The views of a scene show one set of named points, each view turned or mirrored, and shifted as a whole, with a little noise and some points left out.

Scene 1
View 1
k_302: [ 1.49  0.92 -1.95 -0.80  0.36  0.23  0.29  1.61 -0.42  0.65 -1.44  0.71
  1.80 -2.45  0.50  0.23 -2.47  1.83 -2.26  0.34 -1.55 -0.32  0.82  0.96
 -1.86  0.67]
k_209: [ 2.80  0.49 -1.98  1.14  0.46  1.11  0.07 -0.65 -0.95  1.05 -2.76 -0.78
  0.97 -1.45  1.51 -0.30 -0.77  1.72 -0.85  2.28 -1.74  0.21  0.73  0.53
 -0.78  1.58]
k_840: [ 1.28  0.47 -1.91 -0.05 -0.66  1.18  1.67  1.75 -0.53 -1.69 -0.81 -0.73
  0.46 -2.10  2.20  1.17 -3.81  0.88 -1.76 -0.84 -1.01  0.32  0.20  2.04
 -2.10  1.18]
k_562: [ 2.80  0.27 -2.11 -0.82  0.83 -2.22 -0.66 -0.37 -0.43  2.33 -3.36  1.95
  4.98 -3.16 -1.76  0.44 -0.10  3.33 -4.12  2.74 -0.43  0.75  0.65  1.49
 -1.46  0.20]
k_182: [ 0.58  1.41 -0.31  1.46 -1.52  2.88 -1.28  1.78  0.12 -1.11 -0.32  0.53
 -1.55 -2.44  1.36 -1.03 -1.96  0.70  1.24  0.51 -0.58 -0.35  1.72  2.50
 -2.87  0.40]
k_410: [ 2.34  0.39 -2.32  1.11  0.67  0.81  2.95 -0.14 -1.02 -0.46 -2.05 -1.74
  0.60 -1.14  2.41  0.11 -2.21  1.08 -1.67  1.34 -0.65  1.06 -0.07  1.96
 -0.79  2.51]
k_26: [ 0.80  1.16 -1.85 -1.93  0.31 -0.83  0.30  2.80  0.07  0.66 -0.98  2.01
  2.85 -3.26 -0.80  0.05 -2.69  2.18 -3.32 -0.08 -0.73 -0.19  1.06  1.72
 -2.59 -0.13]
k_319: [ 1.30  1.50 -1.34  0.51  0.62  1.59  0.44  1.30 -0.49  0.78 -1.32  0.07
 -0.09 -1.62  1.23 -1.32 -1.75  1.25 -0.31  1.22 -1.28 -0.28  1.45  1.03
 -1.53  1.36]
k_315: [ 1.51  1.28 -1.50  1.25  0.26  2.39  0.25  0.80 -0.63  0.58 -1.47 -0.61
 -0.64 -1.25  1.77 -1.45 -1.47  1.03  0.46  1.53 -1.36 -0.31  1.35  0.94
 -1.41  1.64]
k_501: [ 3.22 -0.92 -0.29  2.80 -3.11  2.11 -3.66 -2.03 -0.45 -1.43 -2.79  0.06
  0.84 -2.97  1.05  1.72  0.19  1.63  0.06  2.10 -0.87  0.94  0.63  3.05
 -2.70  0.05]
k_660: [ 2.10  0.56 -2.01  0.17  0.50  0.37  1.60  0.67 -0.58 -0.07 -1.85 -0.48
  1.49 -1.96  1.22  0.30 -2.21  1.63 -2.16  0.87 -0.85  0.62  0.29  1.82
 -1.52  1.51]
k_879: [ 1.66  0.68 -1.14  0.18 -0.90  0.94 -1.68  0.98 -0.26  0.12 -1.61  1.18
  1.39 -2.83  0.32  0.49 -1.72  1.74 -1.21  0.78 -1.36 -0.21  1.12  1.46
 -2.38  0.06]
k_453: [ 1.77  0.65 -1.29  0.88  0.06 -0.38  1.32  0.33 -0.38  0.04 -1.74  0.55
  1.51 -2.70  0.14 -0.58 -0.86  1.86 -1.60  2.10  1.10  1.42  0.74  3.53
 -2.11  1.08]
k_335: [ 2.45  0.29 -1.39  1.25 -0.69  1.45 -1.31 -0.29 -0.64  0.26 -2.50 -0.02
  1.02 -2.04  1.14  0.34 -0.91  1.65 -0.78  1.68 -1.65  0.02  0.99  1.01
 -1.54  0.83]
k_839: [ 0.99  0.75 -0.52 -0.20 -1.44  0.43 -2.47  1.71  0.15  0.09 -1.26  2.50
  1.82 -3.66 -0.94 -0.04 -1.21  2.12 -1.48  0.79 -0.51 -0.22  1.62  2.52
 -3.33 -0.91]
k_109: [ 1.10  0.63 -1.11  0.51 -1.42  1.90 -0.30  1.57 -0.21 -1.45 -0.80  0.02
 -0.08 -2.55  1.77  0.70 -2.90  0.85 -0.60 -0.33 -1.17 -0.15  0.77  2.20
 -2.53  0.61]
k_537: [ 2.54  0.24 -1.56  0.66 -0.18  0.01 -0.76 -0.41 -0.59  0.57 -2.56  0.55
  2.49 -2.64  0.05  0.43 -0.65  2.15 -1.95  2.16 -0.82  0.59  0.69  1.85
 -1.78  0.69]
k_316: [ 1.92  0.49 -0.77  1.16 -0.63 -0.18 -1.10 -0.32 -0.03  0.49 -2.24  1.59
  1.99 -3.37 -0.88 -0.58  0.28  2.34 -1.23  2.68  0.71  1.28  1.17  3.50
 -2.46  0.22]
k_868: [ 1.34  0.39 -1.30 -0.28 -1.20  0.40 -0.04  1.61 -0.09 -1.28 -0.98  0.78
  1.55 -3.06  0.79  1.25 -2.95  1.52 -2.33 -0.39 -0.62  0.28  0.45  2.78
 -2.83  0.25]
View 2
k_660: [-0.42  0.99  3.04 -2.82 -0.93  1.31  2.22  0.97 -0.87 -0.43  1.77  0.13
  1.33 -0.57 -1.30  0.55  1.23 -0.26 -0.18  0.68 -3.07  0.66 -0.01  0.83
  0.04 -0.18]
k_315: [ 0.63  0.53  2.04 -1.57 -1.38  1.21  0.69  0.29  0.71 -0.43  1.10 -1.59
  1.13  1.11 -2.75  0.26  0.64  0.60 -0.52 -0.58 -2.20  1.20  0.04 -0.53
  0.23 -2.74]
k_316: [ 0.17  0.67  3.56 -3.43  0.62 -1.08  2.15  0.49 -1.53 -0.32  2.67 -2.36
 -0.43 -1.44 -1.73  2.08 -0.22  0.43  0.61 -1.14 -1.93 -2.42  1.17 -0.91
  0.12  0.19]
k_501: [-0.51  1.56  2.41 -3.02  0.50 -3.87  0.73 -1.94 -0.46 -2.00  4.25 -1.47
 -0.35 -1.75 -2.60  0.00  0.06  0.21 -1.55 -0.63 -0.56 -1.82  1.29 -0.48
  2.51 -2.42]
k_209: [-0.44  0.44  3.14 -2.37 -0.48 -0.22  1.72 -0.01  0.37  0.18  2.19 -0.82
  1.28  0.68 -1.60 -1.14  0.85  0.59 -0.88 -0.56 -3.22  1.19  1.11 -0.63
  0.06 -1.32]
k_840: [-0.33  1.56  1.54 -2.18 -1.80  2.05  1.36  0.76 -1.08 -1.75  1.36  0.89
  1.23 -1.54 -2.02  1.40  1.62 -0.63 -0.55  1.60 -2.29  1.01 -1.27  2.03
  1.40 -1.40]
k_182: [ 1.21  0.83  0.92 -1.36 -1.36  0.92 -0.29 -0.03 -0.21 -2.00  1.14 -2.08
 -0.05 -0.83 -3.81  2.52  0.30  0.46 -0.36 -0.38 -0.50 -0.45 -0.60 -0.03
  1.55 -3.32]
k_562: [-1.57 -0.91  4.56 -3.73  1.16 -0.88  3.63  1.37 -2.16  1.12  2.82 -1.25
  0.35 -2.73  0.65  0.98  0.91  1.39  0.07 -0.40 -4.42 -1.35  2.28 -1.29
 -0.88  2.95]
k_453: [ 0.44  1.47  3.67 -3.66 -0.18  0.42  2.46  1.02 -1.33 -0.40  2.24 -1.27
  0.53 -0.27 -1.78  1.80  0.02 -0.66  0.87 -0.31 -2.29 -1.41  0.23  0.44
 -0.25  0.24]
k_410: [-0.06  2.07  3.54 -3.17 -1.20  1.48  2.31  0.56  0.22 -0.13  1.82  0.38
  2.07  2.06 -2.04 -0.95  0.90 -1.18  0.10  0.29 -3.15  1.49 -0.35  1.30
 -0.37 -1.22]
k_26: [-0.57 -0.82  2.31 -2.05 -0.70  2.24  2.29  2.21 -2.24 -0.30  0.86 -0.85
  0.30 -3.81 -0.61  3.32  1.71  1.29  0.27  0.88 -3.51 -0.41  0.07  0.08
 -0.10  1.37]
k_879: [-0.32 -0.13  1.89 -2.05 -0.49 -0.02  1.18  0.37 -1.02 -0.94  1.96 -1.44
 -0.05 -2.44 -1.71  1.58  1.14  1.28 -0.84 -0.08 -2.13 -0.48  0.57 -0.48
  1.06 -0.84]
k_868: [-0.44  0.99  1.86 -2.42 -0.97  0.84  1.58  0.83 -1.90 -1.64  1.86 -0.02
  0.43 -3.02 -1.61  2.50  1.43  0.22 -0.42  1.16 -2.08 -0.55 -0.55  1.26
  1.33 -0.28]
k_109: [-0.03  1.07  1.17 -1.80 -1.44  1.04  0.64  0.24 -0.75 -1.97  1.55 -0.43
  0.60 -1.77 -2.57  1.87  1.20  0.16 -0.84  0.83 -1.63  0.36 -0.91  0.98
  1.62 -2.10]
k_319: [ 0.53  0.07  2.01 -1.61 -1.19  1.64  1.09  0.84  0.16 -0.18  0.83 -1.53
  0.97  0.26 -2.25  0.81  0.82  0.82 -0.22 -0.38 -2.55  0.99  0.07 -0.52
 -0.01 -1.85]
k_839: [-0.08 -0.61  1.93 -2.05 -0.08 -0.08  1.14  0.69 -1.91 -1.17  1.82 -2.26
 -0.75 -3.89 -1.66  3.38  0.66  1.66 -0.34 -0.19 -1.73 -1.80  0.70 -0.85
  1.12 -0.08]
k_302: [-0.59 -0.40  2.23 -1.86 -0.82  1.74  1.83  1.34 -1.13 -0.41  1.28 -0.46
  0.78 -2.17 -0.98  1.47  1.68  1.03 -0.33  0.65 -3.33  0.67  0.23  0.08
  0.29 -0.05]
View 3
k_315: [ 0.55 -0.11 -1.54  0.60 -1.02 -0.20  1.07  0.02 -1.34 -1.13 -0.68  2.96
  1.98 -0.27 -2.52  2.15  0.40  0.00  1.18  1.87  1.58  1.44 -0.56  1.69
 -1.61  1.70]
k_660: [ 1.61 -1.10 -2.22 -0.38  0.97 -0.56  1.52 -0.56 -1.40 -0.13 -0.26  1.81
  1.92  0.50 -1.61  0.91 -0.47 -1.59 -0.06  0.96  1.65  0.48  1.63  0.80
 -0.37  0.03]
k_562: [ 2.23 -2.66 -3.23 -0.16  1.93 -1.49  1.45 -2.86 -2.25  1.17  4.61  2.12
  2.64  1.56 -3.31  0.66  2.66 -2.43 -2.05  1.22  2.29 -0.85  4.66  1.24
  0.08 -0.26]
k_182: [-0.35  1.10  0.12 -1.71 -1.91 -1.08  0.33 -0.20 -0.77 -0.94  0.20  2.09
  3.00 -0.90 -2.75  1.15  0.04 -0.61  0.33  0.42  0.33  2.26 -1.51  1.12
 -3.42  2.44]
k_319: [ 0.37 -0.32 -1.60  0.42 -0.76 -0.44  1.00 -0.60 -1.49 -0.97 -0.23  2.82
  1.87 -0.47 -2.75  1.56  0.19 -0.90  0.45  1.59  2.18  1.20  0.21  1.70
 -1.42  1.62]
k_410: [ 1.70 -0.86 -2.58 -0.17  1.26  0.14  1.95  0.68 -1.44 -0.42 -1.88  1.98
  1.82  0.79 -1.09  1.63 -1.01 -0.41  1.37  1.42  1.14  0.42  1.18  0.48
  0.62 -0.35]
k_839: [ 0.61 -0.45 -0.72 -1.97 -0.55 -2.19  0.37 -2.43 -1.29  0.26  3.61  1.58
  3.16 -0.16 -3.22  0.13  1.45 -2.60 -1.90 -0.10  1.04  1.49  1.31  1.10
 -3.04  1.61]
k_302: [ 1.44 -1.40 -1.76  0.02  0.12 -1.16  1.09 -1.56 -1.46 -0.38  0.72  2.14
  1.18 -0.31 -2.05  0.34 -0.22 -2.86 -1.36  0.90  2.08  0.84  1.71  1.19
 -1.52  0.74]
k_501: [ 2.36 -0.37 -1.37 -2.17  0.01 -1.17  1.01 -0.04 -0.51  0.48  3.83  2.27
  3.67  2.26 -1.72  1.30  2.77  1.32  0.45 -0.02 -3.02  1.40 -0.65  0.06
 -2.68  1.32]
k_209: [ 1.86 -1.43 -2.71  1.14  0.17 -0.19  1.58 -0.24 -1.64 -0.48  0.75  3.30
  1.61  1.04 -2.22  1.98  1.41  0.15  0.72  1.97  0.91  0.47  0.71  1.35
 -0.77  0.86]
k_840: [ 1.53 -0.56 -1.19 -1.26  0.16 -0.78  1.28 -0.15 -0.66 -0.66 -1.47  1.41
  1.33 -0.18 -0.65  0.08 -2.27 -2.40 -0.51 -0.03  0.62  1.58  0.36  0.22
 -1.63  0.30]
k_879: [ 1.34 -0.90 -1.14 -0.80 -0.54 -1.36  0.81 -1.54 -1.18 -0.08  2.34  2.28
  2.18  0.18 -2.46  0.41  0.86 -1.82 -1.23  0.56  0.68  1.44  0.63  1.12
 -2.58  1.41]
k_868: [ 1.42 -0.70 -0.95 -2.15  0.23 -1.57  1.03 -1.16 -0.90  0.09  0.94  1.20
  2.21  0.05 -1.53 -0.28 -0.74 -2.76 -1.57 -0.42  0.50  1.44  1.19  0.22
 -2.01  0.53]
k_316: [ 0.60 -0.25 -1.69 -2.36  0.68 -1.63  0.78 -1.48 -1.71  0.69  3.51  1.62
  4.48  0.97 -3.64  1.37  2.40 -0.62 -0.20  0.63  0.99  0.28  2.19  1.17
 -1.25  0.83]
k_109: [ 1.23 -0.21 -0.52 -1.29 -0.58 -1.14  0.86 -0.39 -0.67 -0.58 -0.13  1.69
  2.02 -0.25 -1.28  0.37 -1.01 -1.73 -0.58  0.03  0.13  1.96 -0.55  0.55
 -2.63  1.17]
k_335: [ 1.88 -1.08 -1.93  0.10 -0.18 -0.64  1.10 -0.55 -1.03 -0.31  1.65  2.87
  1.98  0.92 -2.08  1.41  1.46 -0.22  0.20  1.20  0.05  1.04  0.32  0.96
 -1.69  1.25]
k_537: [ 1.88 -1.42 -2.27 -0.54  0.83 -1.05  1.35 -1.20 -1.52  0.36  2.67  2.27
  2.53  1.23 -2.49  1.02  1.74 -0.98 -0.59  1.02  0.77  0.30  1.95  0.96
 -0.91  0.51]
View 4
k_26: [-0.40 -2.32 -2.91  0.40 -0.07  1.84  1.60 -1.56  0.34  2.11 -0.56 -3.27
  4.05  1.31  0.75 -2.96 -0.01 -1.06  0.91 -0.66 -1.05  0.43 -1.52 -1.49
  0.36  2.04]
k_879: [-1.17 -1.19 -2.26 -0.19  1.07  1.35  1.48  0.04  0.29  0.55  0.34 -1.37
  2.42  0.08  1.82 -0.97 -0.59  0.54  0.27  1.05 -1.43 -0.67 -1.90 -0.43
  0.53  1.81]
k_562: [ 0.58 -1.67 -3.66  1.49 -1.10  1.55  1.42 -0.29  1.58 -0.80 -1.38  0.33
  2.83 -1.19  1.05 -5.54 -0.57 -0.86  0.97 -1.17  0.33  1.04 -1.07 -2.52
  1.20 -0.01]
k_182: [-2.07 -0.45 -1.48 -1.85  1.73  0.94  1.91  0.04 -1.20  0.71  0.60 -2.92
  2.07  0.11  1.81  1.91 -1.13  2.50  0.36  0.84 -3.03 -0.90 -2.78  1.98
 -0.57  2.68]
k_335: [-1.66 -0.96 -2.26 -0.10  1.02  0.98  1.97  0.45  0.61 -0.17 -0.40 -0.49
  1.79 -0.71  2.04 -0.39 -0.56  1.12  0.08 -0.05 -1.65  0.06 -1.44  0.29
  1.19  1.69]
k_868: [-1.93 -1.45 -1.44 -0.31  0.76  0.83  2.33 -1.14  0.96  1.58  0.15 -2.54
  2.45  1.03  1.36 -1.20  0.16 -0.64  1.77  0.02 -1.76 -1.50 -2.09 -0.20
  0.88  2.12]
k_453: [-1.32 -0.70 -1.80 -0.59 -0.56  0.17  2.78 -0.46  0.67 -0.50 -1.35 -1.44
  1.82 -0.95  0.67 -1.79 -0.56  0.72  2.12 -2.42 -1.86  0.21 -1.89  0.86
  0.41  1.20]
k_302: [-1.27 -2.07 -2.53  0.43  0.65  1.45  1.99 -0.77  0.72  1.40 -0.56 -2.03
  3.04  0.69  1.55 -1.11  0.19  0.00 -0.02 -0.64 -1.51  0.65 -1.02 -0.77
  1.22  2.50]
k_537: [-1.04 -1.02 -2.58  0.38  0.25  0.88  1.85  0.24  1.18 -0.54 -0.68  0.01
  1.89 -0.98  1.68 -2.17 -0.42  0.43  0.68 -0.55 -1.01  0.12 -1.40 -0.52
  1.23  1.03]
k_839: [-0.28 -0.95 -2.21 -0.60  0.50  1.70  1.05 -0.57 -0.56  0.51  0.59 -2.27
  3.14  0.06  1.32 -2.40 -1.32  0.51  1.09  1.46 -1.07 -1.33 -2.72 -0.85
 -0.78  1.11]
k_319: [-1.56 -1.38 -2.59 -0.41  1.08  1.12  2.15  0.33 -0.08  0.55 -0.86 -1.77
  2.58 -0.18  1.77  0.89 -0.39  1.98 -0.59 -1.03 -2.29  1.55 -1.13  0.85
  0.79  2.74]
k_316: [-0.36 -0.17 -2.18 -0.62 -0.55  0.84  1.71  0.01  0.19 -1.34 -0.57 -0.75
  1.88 -1.68  0.94 -2.91 -1.40  1.07  1.78 -0.52 -1.18 -0.42 -2.64  0.05
 -0.40  0.19]
k_315: [-2.11 -1.07 -2.36 -0.54  1.45  0.79  2.26  0.89  0.01  0.05 -0.74 -1.31
  2.01 -0.49  1.99  1.83 -0.57  2.66 -0.90 -1.00 -2.63  1.50 -1.13  1.50
  1.08  2.76]
k_410: [-3.11 -1.37 -1.75  0.16  0.60 -0.38  3.74  0.17  1.94  0.27 -1.71 -0.59
  1.13 -0.32  1.52  0.64  0.92  0.65  0.89 -3.22 -2.35  1.09 -0.49  1.37
  2.61  2.65]
View 5
k_410: [-0.80  0.31 -0.12 -0.92 -1.30  0.40 -0.17  1.48  1.29  2.40  3.52 -0.94
 -0.41  2.74  3.09 -1.94 -2.44 -0.60  2.79 -0.59  2.06 -1.24  0.54  0.62
 -1.06 -2.93]
k_453: [-0.60 -0.69 -0.36 -1.68 -0.90  0.36 -1.67  0.79  2.34  0.72  1.98 -0.25
 -1.44  2.71  2.73 -0.31 -2.54  0.06  1.26 -0.37  2.53 -0.11  0.99 -1.31
 -2.49  0.57]
k_537: [-0.65 -2.04 -1.98 -1.71 -0.91  0.68 -0.68  0.73  1.30  1.15  2.02 -0.55
 -0.70  1.47  1.04 -0.23 -1.61 -0.35  1.91 -0.10  1.79 -1.56  0.49 -1.76
 -2.38  0.20]
k_879: [-1.08 -3.10 -1.46  0.45 -1.06  0.59 -0.15 -0.15  1.96 -0.01  1.10 -0.21
 -0.79  0.75  1.66  0.02 -1.53  0.03  1.91  0.63  1.17 -0.93  0.08 -1.38
 -3.24 -0.65]
k_335: [-0.74 -1.90 -1.73  0.03 -1.05  0.78 -0.44  1.18  1.44  0.56  2.61 -0.51
 -0.58  1.52  0.76 -0.12 -0.46  0.22  1.70  0.25  1.69 -1.38  0.17 -0.68
 -2.76 -1.50]
k_209: [-0.49 -1.02 -1.91 -0.53 -1.01  0.48 -0.50  2.23  0.32  1.64  3.31 -0.31
 -0.54  1.84  1.14 -0.86 -0.28 -0.81  2.04  0.34  1.87 -1.65  0.25 -0.69
 -2.12 -2.04]
k_109: [-1.35 -2.20  0.03  1.87 -1.46  0.60  0.36 -0.72  2.81 -0.21  1.52 -0.54
 -0.67  1.21  2.84 -0.49 -2.22  0.81  2.41  0.15  1.11 -0.28  0.19  0.33
 -3.06 -2.37]
k_316: [-0.69 -1.93 -1.28 -1.88 -0.67  0.68 -1.92  0.73  2.28  0.16  1.39  0.12
 -1.65  1.89  1.65  0.65 -2.02  0.13  0.69  0.23  2.50 -0.27  1.02 -2.46
 -3.20  1.92]
k_501: [-0.14 -1.65 -1.65 -0.10 -0.92  1.78 -1.76  0.05  3.72 -1.50  3.28 -0.85
 -0.56  2.09 -1.46  1.66 -0.12  2.72  0.83 -1.05  2.14 -1.41  0.58 -0.33
 -3.36 -0.05]
k_868: [-1.32 -2.91 -0.30  0.01 -1.46  0.62  0.54 -1.47  2.86  0.25  0.69 -0.94
 -0.60  0.97  2.87 -0.62 -3.55  0.33  2.70 -0.22  1.29 -0.74  0.27 -0.59
 -2.50 -0.76]
k_319: [-1.13 -1.60 -0.78  1.19 -0.86  0.02 -0.22  1.69  0.82  1.05  2.11  0.37
 -1.07  1.48  3.28 -1.03 -0.89 -0.96  1.75  1.27  1.47  0.09  0.20 -0.57
 -2.71 -2.33]
k_182: [-1.36 -1.92  0.49  3.15 -0.99  0.25 -0.66  0.40  3.11 -1.25  1.64  0.54
 -1.52  1.59  3.04  0.06 -0.84  1.19  1.02  1.15  1.45  1.20  0.30  0.14
 -3.92 -2.30]
k_315: [-1.11 -0.83 -0.66  1.72 -0.99  0.00 -0.48  2.21  1.04  0.86  2.92  0.38
 -0.97  1.99  2.82 -1.05 -0.37 -0.36  1.49  1.18  1.65  0.08  0.18 -0.08
 -2.79 -3.12]
k_302: [-1.38 -3.02 -1.46 -0.21 -1.24  0.08  0.66 -0.03  0.93  1.40  0.97 -0.45
 -0.63  0.51  3.11 -1.16 -2.42 -1.38  2.82  0.68  1.09 -1.19  0.13 -1.39
 -2.46 -1.24]
k_840: [-1.30 -1.77  0.41  0.94 -1.69  0.54  0.89 -0.86  2.59  0.85  1.74 -1.12
 -0.22  1.34  3.76 -1.60 -3.40  0.21  3.28 -0.36  1.15 -0.77  0.10  0.78
 -2.04 -3.07]
k_660: [-1.01 -1.30 -0.71 -0.93 -1.24  0.30  0.03  0.50  1.29  1.84  2.13 -0.81
 -0.64  1.74  3.06 -1.46 -2.75 -1.02  2.79 -0.19  1.72 -1.17  0.43 -0.62
 -1.73 -1.56]
k_839: [-1.38 -4.09 -1.43  0.07 -0.85  0.50 -0.33 -0.88  2.50 -0.84 -0.08  0.00
 -1.39  0.26  2.07  0.68 -2.10  0.11  1.50  0.99  1.32 -0.30  0.22 -2.40
 -3.94  1.24]
k_562: [-0.66 -3.12 -3.26 -4.37 -0.62  0.56 -0.71  0.51  0.16  2.31  0.78 -0.50
 -0.78  0.71  0.92 -0.45 -2.43 -2.19  2.24  0.06  1.99 -2.53  0.51 -3.88
 -2.21  2.90]
k_26: [-1.63 -4.08 -1.22 -0.95 -1.18  0.03  0.79 -1.07  1.16  1.19 -0.67 -0.45
 -0.87 -0.03  3.91 -1.14 -3.82 -1.84  3.00  0.96  0.78 -0.93  0.18 -2.51
 -2.77  0.53]
View 6
k_315: [ 1.51  1.58 -1.24  1.15  1.86  0.06  1.79 -1.09 -2.23 -0.01 -0.11 -0.87
  0.49  0.47  0.25  2.03  1.50 -1.10  0.33  0.31  0.23 -1.16 -0.68  1.07
 -2.38 -0.63]
k_879: [-0.05  1.44 -0.37  1.96  0.38  0.05  2.12  0.47 -1.87  0.22  1.04 -1.08
 -0.92  1.66 -0.73  3.00  1.75  0.15  1.09 -0.28 -0.38  0.45 -3.23  0.09
 -0.40 -0.49]
k_453: [ 0.48  2.40 -0.87 -0.37  1.53 -1.84  1.92  2.56 -2.44 -0.08  0.49  0.09
  0.40  0.45 -0.82  1.84  2.85 -1.03  2.79 -0.52  0.00  0.96 -2.10 -0.45
 -0.70  0.24]
k_109: [ 0.59  1.19  0.70  0.78  0.46  0.81  2.22  0.14 -2.66  0.52 -1.29 -1.31
 -0.33  1.25  0.10  1.85  1.27  0.60  0.31 -0.07  0.19 -0.81 -2.71 -0.19
 -0.17 -1.10]
k_319: [ 0.95  1.46 -0.81  1.27  2.10 -0.74  2.06 -1.03 -2.09  0.42  0.16 -1.13
  0.29  0.89 -0.27  2.21  1.91 -0.63  0.66  0.09  0.21 -0.07 -0.66  0.79
 -1.77 -0.69]
k_537: [ 0.47  1.54 -1.29  1.45  0.84 -1.42  2.28  1.71 -1.59 -0.49  2.63 -0.59
 -0.39  0.47 -0.84  3.28  2.47 -1.03  2.07 -0.11  0.07  0.67 -3.25 -0.26
 -0.45  0.22]
k_562: [-0.92  1.68 -1.56  2.12  1.35 -3.53  2.64  2.26 -0.45 -0.01  4.57 -0.54
 -1.23  1.00 -2.37  4.39  3.53 -0.95  3.51 -0.79 -0.30  3.15 -3.32 -0.32
  0.17  0.39]
k_840: [ 0.85  0.68  1.42 -0.29  1.10 -0.24  2.96  0.44 -2.57  1.03 -1.40 -1.82
  0.22  0.09  0.62  1.56  1.76  0.51  0.44  0.09  1.38 -0.88 -2.31 -0.96
  0.93 -1.43]
k_26: [-1.24  0.97  1.01  1.36  1.80 -2.42  3.15  0.66 -1.23  1.83  0.92 -1.60
 -1.07  1.89 -1.69  2.93  2.96  1.24  2.15 -1.01  0.06  2.95 -2.30 -0.62
  0.99 -1.20]
k_501: [ 1.12  2.26 -1.82  1.69 -1.83  2.15  0.98  2.94 -2.66 -2.21  1.57  0.33
 -0.54  1.12  0.08  3.22  0.93 -1.12  1.17  0.40 -1.02 -1.94 -5.73 -0.05
 -1.11  0.88]
k_410: [ 2.09  1.03 -0.57 -1.01  2.10 -1.90  2.89  0.71 -2.28 -0.08  0.24 -1.18
  1.33 -1.66  0.84  1.85  2.54 -1.74  1.07  0.64  1.89 -1.47 -1.22 -0.45
 -0.29 -0.39]
k_316: [ 0.01  2.78 -1.61  1.06  0.59 -1.05  1.35  3.01 -2.24 -0.62  1.71  0.53
 -0.31  1.53 -1.37  2.66  2.54 -0.85  3.11 -0.67 -1.17  1.51 -3.19 -0.09
 -1.35  0.64]
k_209: [ 1.60  1.24 -2.02  1.29  1.56 -1.15  2.26 -0.18 -1.45 -0.77  2.29 -1.05
  0.34 -0.54  0.05  3.24  2.12 -1.84  0.83  0.58  0.86 -1.17 -1.85  0.54
 -1.43 -0.09]
k_335: [ 0.98  1.38 -1.47  1.74  0.49 -0.03  2.02  0.36 -1.78 -0.74  1.74 -0.83
 -0.16  0.56 -0.19  3.21  1.63 -1.06  0.79  0.24  0.16 -0.92 -2.85  0.41
 -1.11 -0.08]
k_660: [ 0.92  0.99 -0.07  0.04  1.78 -1.93  2.92  0.84 -1.81  0.31  0.81 -1.21
  0.34 -0.37 -0.06  2.35  2.53 -0.74  1.43  0.00  1.11 -0.06 -1.95 -0.57
  0.20 -0.63]

In a view up to two points have been moved. Name them for each view, in the order of its rows, or write none.
view 1 | none
view 2 | k_410
view 3 | none
view 4 | k_335
view 5 | k_453
view 6 | k_562
